A landscape with many valleys, sampled at points; each row gives a point and its height.
A ball rolls from a point to whichever of its 2 nearest points has the largest drop for the distance, and stops where none of them is lower. Distance is the straight distance between rows; heights are no part of it.
j888 (h 57.2): [  6   1 -15 -10  14   7   5 -21  -2  20 -20  -5   3 -22 -22  -4   2   3
  17 -39  10  20   0   4]
j129 (h 64.5): [ 12  -6   3  -4 -24   0 -14   2   2 -19  36 -22   8 -23  -8  49  20 -10
  -5  -3 -10  -5 -12 -21]
j391 (h 17.5): [-13 -12   1   5   8  20   1  -5  17  -7  -8 -11 -14  -1   2  17 -18  22
   9  10   0   7 -22  14]
j53 (h 20.9): [-14 -16 -21  16  27  20  -7 -21   6 -18 -11 -12 -33  12   6  15 -40   6
  18 -14  -9 -25   0 -29]
j905 (h 12.0): [  4  -2 -12  19 -45 -17 -21 -17   9  26  -1 -11 -19  17  23 -15 -25  -3
  -4 -10 -35  -5  -5  24]
j632 (h 89.7): [  5  18  24 -10 -19  20   6   5   9   2  29  27   2  17 -36  15  34  15
   8   1  39   3  10  -3]
j728 (h 50.5): [ -1  39  -2 -15 -24 -19 -17 -13  17 -32   7  -1  24   7 -15  20   6  -3
  20 -24  22 -28   9   9]
j543 (h 39.8): [-18  23   2   1  30 -17  33 -11  23   9 -30  26  19  26  -5  -9  26  33
  15  25  16 -10   4  24]
j43 (h 33.4): [  3  -1 -15 -12 -12   6 -53  -9 -10 -15  -2 -20  -4 -20  -9  21   1 -21
  21 -46   1  15  12   3]
j724 (h 55.3): [ -6  22  15  -2 -13   1 -29  13  -4   6  26  13 -15  11  -5  18 -32  18
  -6 -19   6   5 -10   5]
j202 (h 32.4): [  8   4  11  10  25  -6   9  18  -8 -18  11   3  -5  30 -27  18  13   0
  -6  15  21  -7   4 -11]
j502 (h 36.0): [ 15  16 -34 -16 -18 -11   7   8  32 -16   3   0  15   0   0  -6  15   7
  18  -4   4 -14  -5  13]
j95 (h 65.2): [-20   1  -5 -13  24  -7  -2  14  -5 -17   4   5  11 -16   2 -13   1   7
  -9  11  -1 -11 -10   7]
j987 (h 50.7): [ 23 -27 -18  -2 -41   3  -1  -6  24  -1  13 -21 -10 -18  14  19   6  -5
   1  13 -16  14 -22  -7]
j660 (h 22.6): [  9  -8 -26 -25 -13   7 -10  23  23  -2  -1  -5  -3 -23  19  -7  10 -19
  12 -17 -13  21   2   1]
j652 (h 45.2): [-18 -12   7   6  19  16   2  20  -7   5 -36  -5   2  -5  42 -31  -9   3
   9  12 -13  10  18  24]
j485 (h 12.1): [ 20 -14   2  41  24  -3  20  -4 -34  -9  11 -20  -7  20 -15  -4  -4   1
 -19  23   6 -31 -10 -23]
j241 (h 17.8): [-36  21  51 -23   7   1   9   9  20  22   1  27   2  10   6  28 -16   2
 -15  25  -5   5   0  -8]
j616 (h 32.9): [  3  22  -9  -8  18 -25  -6  32 -15  26  13  44  -5   2  -3 -24 -22  -1
 -15 -27  18  -6  15 -16]
j964 (h 44.2): [ 23   5 -23   4 -11 -17  20  -1  21  -3 -26  -4   3  19   7 -17   1 -12
  20 -14  -1  -6  12   7]
j649 (h 49.9): [-37  19  28  12   9 -14 -24   5 -19   6 -23  17  12   3  34 -18 -36  16
  -4  -1  10  -7  16  28]
j989 (h 38.9): [  7   8  11  11   8  -3 -10  -5 -20 -34  10 -18  -5  15 -29  37   6 -10
   9 -21  23  -5   2 -13]
j714 (h 51.6): [ -5  -3 -22  16  33   7  11 -37 -25  -4 -26 -14   1  -7   7 -24 -13 -17
  12 -23  -4 -28  14 -12]
j60 (h 33.0): [ -4   8  17   7 -14  -2 -20  -6 -23 -13 -10  -4  16   5  -8 -12   2  12
   1 -14  10  20   5  36]
j78 (h 33.6): [  7  16  -3  -7   4 -11  33 -15  31  12  16  26   8  23 -26   7  26  12
  -4  25  11 -22 -10  -8]
j291 (h 23.5): [-12 -14 -22  13  13  15  -9 -17  17  -7 -12 -11 -24  -2  18   2 -39  17
  15   0 -16 -24 -18   4]
j310 (h 18.3): [  7  20  -1 -30 -39 -12   1  -3  37  36  12  19  -1   2  18  -2  -9 -19
   2 -27 -18  -7   7 -12]
j702 (h 55.8): [ 33 -37  -3 -12 -50   1  15 -14  28 -16   1 -20  -6 -15  15  28  16  -8
  15  35  -3   1  -9 -22]
j986 (h 87.2): [  6   9  14  -7 -26  19  12  12  19 -16  10   8  14  14 -19   5  39  10
  13  16  30  15  11  20]
j753 (h 24.8): [ -3  14  14 -26 -21 -24  14  11   9  32  -2  32   5   6  19 -18   1 -29
 -19  -9 -24  15  13  -8]
j429 (h 26.4): [ -5 -11   2  17  38  -2  31  -5 -19   4 -22  -1   9   3   2 -31  12  -1
  -8  26   0 -13   7   5]
j983 (h 25.2): [  4 -17  15  24  -8  16  -1 -17  -6 -12   2 -24 -15   9 -17  24  -6  12
   0   6   7  18 -22   9]
j806 (h 61.0): [ 17  11  -7 -10 -36  11 -30   2  17  -8  38 -15   6 -18 -15  43   6  11
  14 -22   8  -8  -7  -7]
j160 (h 35.5): [  0 -12  -5   0 -10   1   3   5 -20  24   5   2  13 -25  18 -48   2  10
 -24   8 -20  13 -10  21]
j634 (h 19.1): [ -2   2 -18  19  -5  -4 -18 -14   6   0  -4 -16 -10   5  25 -16 -36  10
   5  -2 -17 -33 -10  19]
j134 (h 63.0): [-17   0  -7 -17  35   3   4  12  -7  13   4  15   4 -33 -15  -5   7  15
  -7  -3  12  12 -11   0]
j315 (h 67.5): [-16  15 -25 -13  13 -28 -22  -3  -5 -26  12   3  18 -26   7 -14 -16   5
  -8  -7 -10 -42 -19  -1]
j263 (h 54.3): [ -3  -9 -24  -2  19  12 -16 -25 -14   9 -27 -10   0 -29   2 -21 -10  -7
  20 -41  -3   3  13   5]
j519 (h 39.4): [  6   0  -1 -11 -28  -8 -48  18 -10 -18  11 -16   1 -15  11  15   8 -27
   4 -29  -8  21  16   9]
j376 (h 28.4): [  0   6  26 -15   8  -1  15  22  14  15  31  20  -6  13 -19  22  12  -9
 -27  33  -2  -2  -6 -32]
j205 (h 19.3): [ 26 -28  -2  38  24  16  34  -2 -34   0  -9 -14  -4  10   7 -27   0  -7
 -18  48   4 -11  -2 -12]
j897 (h 18.4): [ -6   6  -5   4 -32 -13 -27 -13  -2  31 -12   7  -3  -2  28 -37 -25   6
  -4 -18 -26   5   7  39]
j844 (h 75.5): [-16 -28  14   5  27   7  15  -4 -31 -23  -5 -18  11 -18 -15  -7  36 -10
 -19  24  -1  22 -10   4]
j747 (h 17.9): [ 28  -8 -11  36   5 -12  18  -8 -10  -1  11 -14 -13  25 -18   8 -16  16
  -4   3   3 -31 -20 -20]
j583 (h 40.7): [-23   0  14  -6  -9  -1   5  22  -4  15 -16  11  13  -6  32 -33   5  19
 -10  18 -18  26  -2  36]
j587 (h 26.8): [ -4  -1  23   0  -3  -6  13  19  15   0  -5   5  -4  24  14   0 -14  -4
 -18  29 -22   4  -4   2]
j528 (h 24.0): [  1 -13 -34   1  -5  -4 -24 -29  -4 -31  -8 -28  -1 -19  -2  10   8 -19
  15 -32 -20  -7   0 -13]
j811 (h 38.7): [  8  -7 -17  20  42   6  -1  25 -23 -48   2  -6  -7  21 -14   1  13   0
  10  11  21 -26  19 -20]
j854 (h 33.5): [  1   5  -2  12  32 -16  30  -9 -11  20 -21  24  14  16 -15 -31  34  20
   1   9  21   3  17  18]
j662 (h 53.3): [-25   7  20   7   6   2 -49  15 -17   9  14   7 -23  -3  17   6 -49   7
 -11 -12   1   0   0  16]
j604 (h 44.8): [  5  32  13  -6  -3 -16 -14   7  -1 -36  12   0  10  21 -22  39  12 -15
  20 -25  38 -23  25 -10]
j606 (h 45.1): [  8  23 -12 -23 -39 -10  -2 -19  26 -15  10  -4  34 -10 -16   1  29   1
  16 -12  10 -17   0  14]
j701 (h 40.9): [ -6   5  -7   4  25   4  35   5  30   9 -20  19   1  18  -7   0   9  39
  15  33  16  -3  -7  14]
j343 (h 35.8): [  7   9 -12  -3  48   0  -1  31 -30  19   4  22  -9  -5  16 -29 -24 -21
  -7 -11  11 -19  27 -25]
j910 (h 72.1): [ -8 -18  23  -6  -5  13  18 -10   0 -14  16 -17   8 -13 -21  22  32  -9
 -19  29   0  23 -25  -4]
j229 (h 78.2): [-25 -38   4  -9  37  26  22   3 -11 -14 -24  -8   1 -24   0   0  31 -11
  -5  22 -11  38   0 -14]
j181 (h 41.1): [ 16 -13  -3   7 -29 -11  10 -18 -22  20  13  -9   9 -10 -10 -26  17  -1
 -27  -4 -24  17 -23   2]
j778 (h 80.8): [ -6 -26   1 -22  20  34  22  11  15   0 -18   0  -7 -23  -8  17  30 -16
  13   8   8  43   8 -18]
j510 (h 15.6): [ -9 -24 -41  10   2   7 -25 -18   0 -23 -10 -22 -27   2  23   4 -23 -17
  17 -21 -27 -19  18 -28]
j448 (h 57.8): [ -2  24   8  -6 -19  -1 -42   1   0 -17  34  -5   1  -3 -20  38 -15  17
   3 -18  14  -5 -15   5]
j504 (h 32.5): [ 14 -22 -14   1 -17  -5 -28  25 -11 -17   5 -22  -4 -16  24   0  11 -26
  -3 -13 -25  15   7  -4]
j975 (h 25.7): [ 26  -7  -6  13   5  -3  32   1  12   3   3   3 -11  25 -24  13  10   5
   1  17  16  -3  -6 -18]
j981 (h 51.7): [-32  17  30  18 -13 -18 -39  -8 -23   7   5  22   1   3  18  -6 -48  12
 -26  -3   0  -3  -4  22]
j544 (h 32.8): [  6  -4   4  -8  36 -18  23  11  -2  26  21  16 -13   6 -20   9  -2 -11
 -32  15 -11 -10 -14 -45]
j559 (h 22.3): [-22  23  36 -16   2  -9  16  21  27  12 -10  28   3  30  17   5 -18   6
 -12  35 -21  -2   5   6]
j758 (h 48.0): [-26  16  25  14  20   2  -4  12 -22  34 -41   6   5   9  50 -29 -25  16
  11   5   3   3  23  18]
j589 (h 68.3): [  5 -15  18  -4 -18   6  11 -22   2 -23  23 -28  16 -17 -28  39  43 -23
  -4  10   9  -5 -11 -27]
j808 (h 29.3): [  2  10  -7 -13   2 -27   9  18  -8  25   3  29   7  -1   7 -36  -1  -7
 -19 -13  -7   1   9  -3]
j494 (h 60.0): [ -1   2  -3 -16  -2   6  13 -22   3  30  -2   5  10 -27 -25  -1  15  11
  -3 -18   2  27 -16   6]
j815 (h 22.7): [-26  11  53 -20  -3   8   7  -5   4  20  25  21   1   1 -16  32   0  -5
 -24  15   9  11  -8 -19]
j22 (h 34.4): [  4   3  33  20 -25  14 -16  -7 -30 -17   6 -12   3  20 -25  10   8  17
  -4  -2  14  33  -5  31]
j689 (h 24.7): [  0   8   0  11 -19  -1 -29 -13 -19  10 -20  -3  14  -3  15 -38 -18  12
   9 -19   0   7  17  47]
j300 (h 49.1): [ 12 -12 -29  17  23   0  31 -21   4   4 -35  -6  -8   7   5 -24 -13  -3
  19 -10  -1 -22   7  -9]
j794 (h 38.6): [ 24  -4 -37  15  38  25  12  15 -27  13   0   0 -14  -5  20 -28 -18 -18
   1   1  -1 -24  18 -33]
j664 (h 83.5): [ -7  -7   3 -15  16  25   9  22   7 -18  -4   0   5 -13 -16  12  35  -1
  11  11  24  31   6  11]
j823 (h 8.1): [  7   8 -12 -28 -33  11   7   3  52  25  -4   7   0  -9  19  -3  -3 -10
  22 -18  -4   9   8   6]
j326 (h 33.3): [ 28 -22   6   2  -9   3  13  19  21  -4 -13  -3 -26  16  11  15 -18 -11
   0  35 -11  14   0 -24]
j392 (h 45.7): [ 28 -11   1  13 -47  -3   3 -15  -3  14  22 -11  -5   2  -5  10  12  -2
 -15  -2 -19  18 -20  -9]

Call two points neighbours if one is among the 2 nearest of the other. Go from one point of each pair to the other, from neighbour to neighbour, staying as low as possible. Name the highest point that can't be avoided.
j391 and j510 -> j291
j160 and j241 -> j702
j823 and j905 -> j519
j241 and j485 -> j544
j485 and j502 -> j728

Where does a ball stop that starts at each point below?
j543 -> j485
j794 -> j823
j448 -> j160
j986 -> j160
j95 -> j502
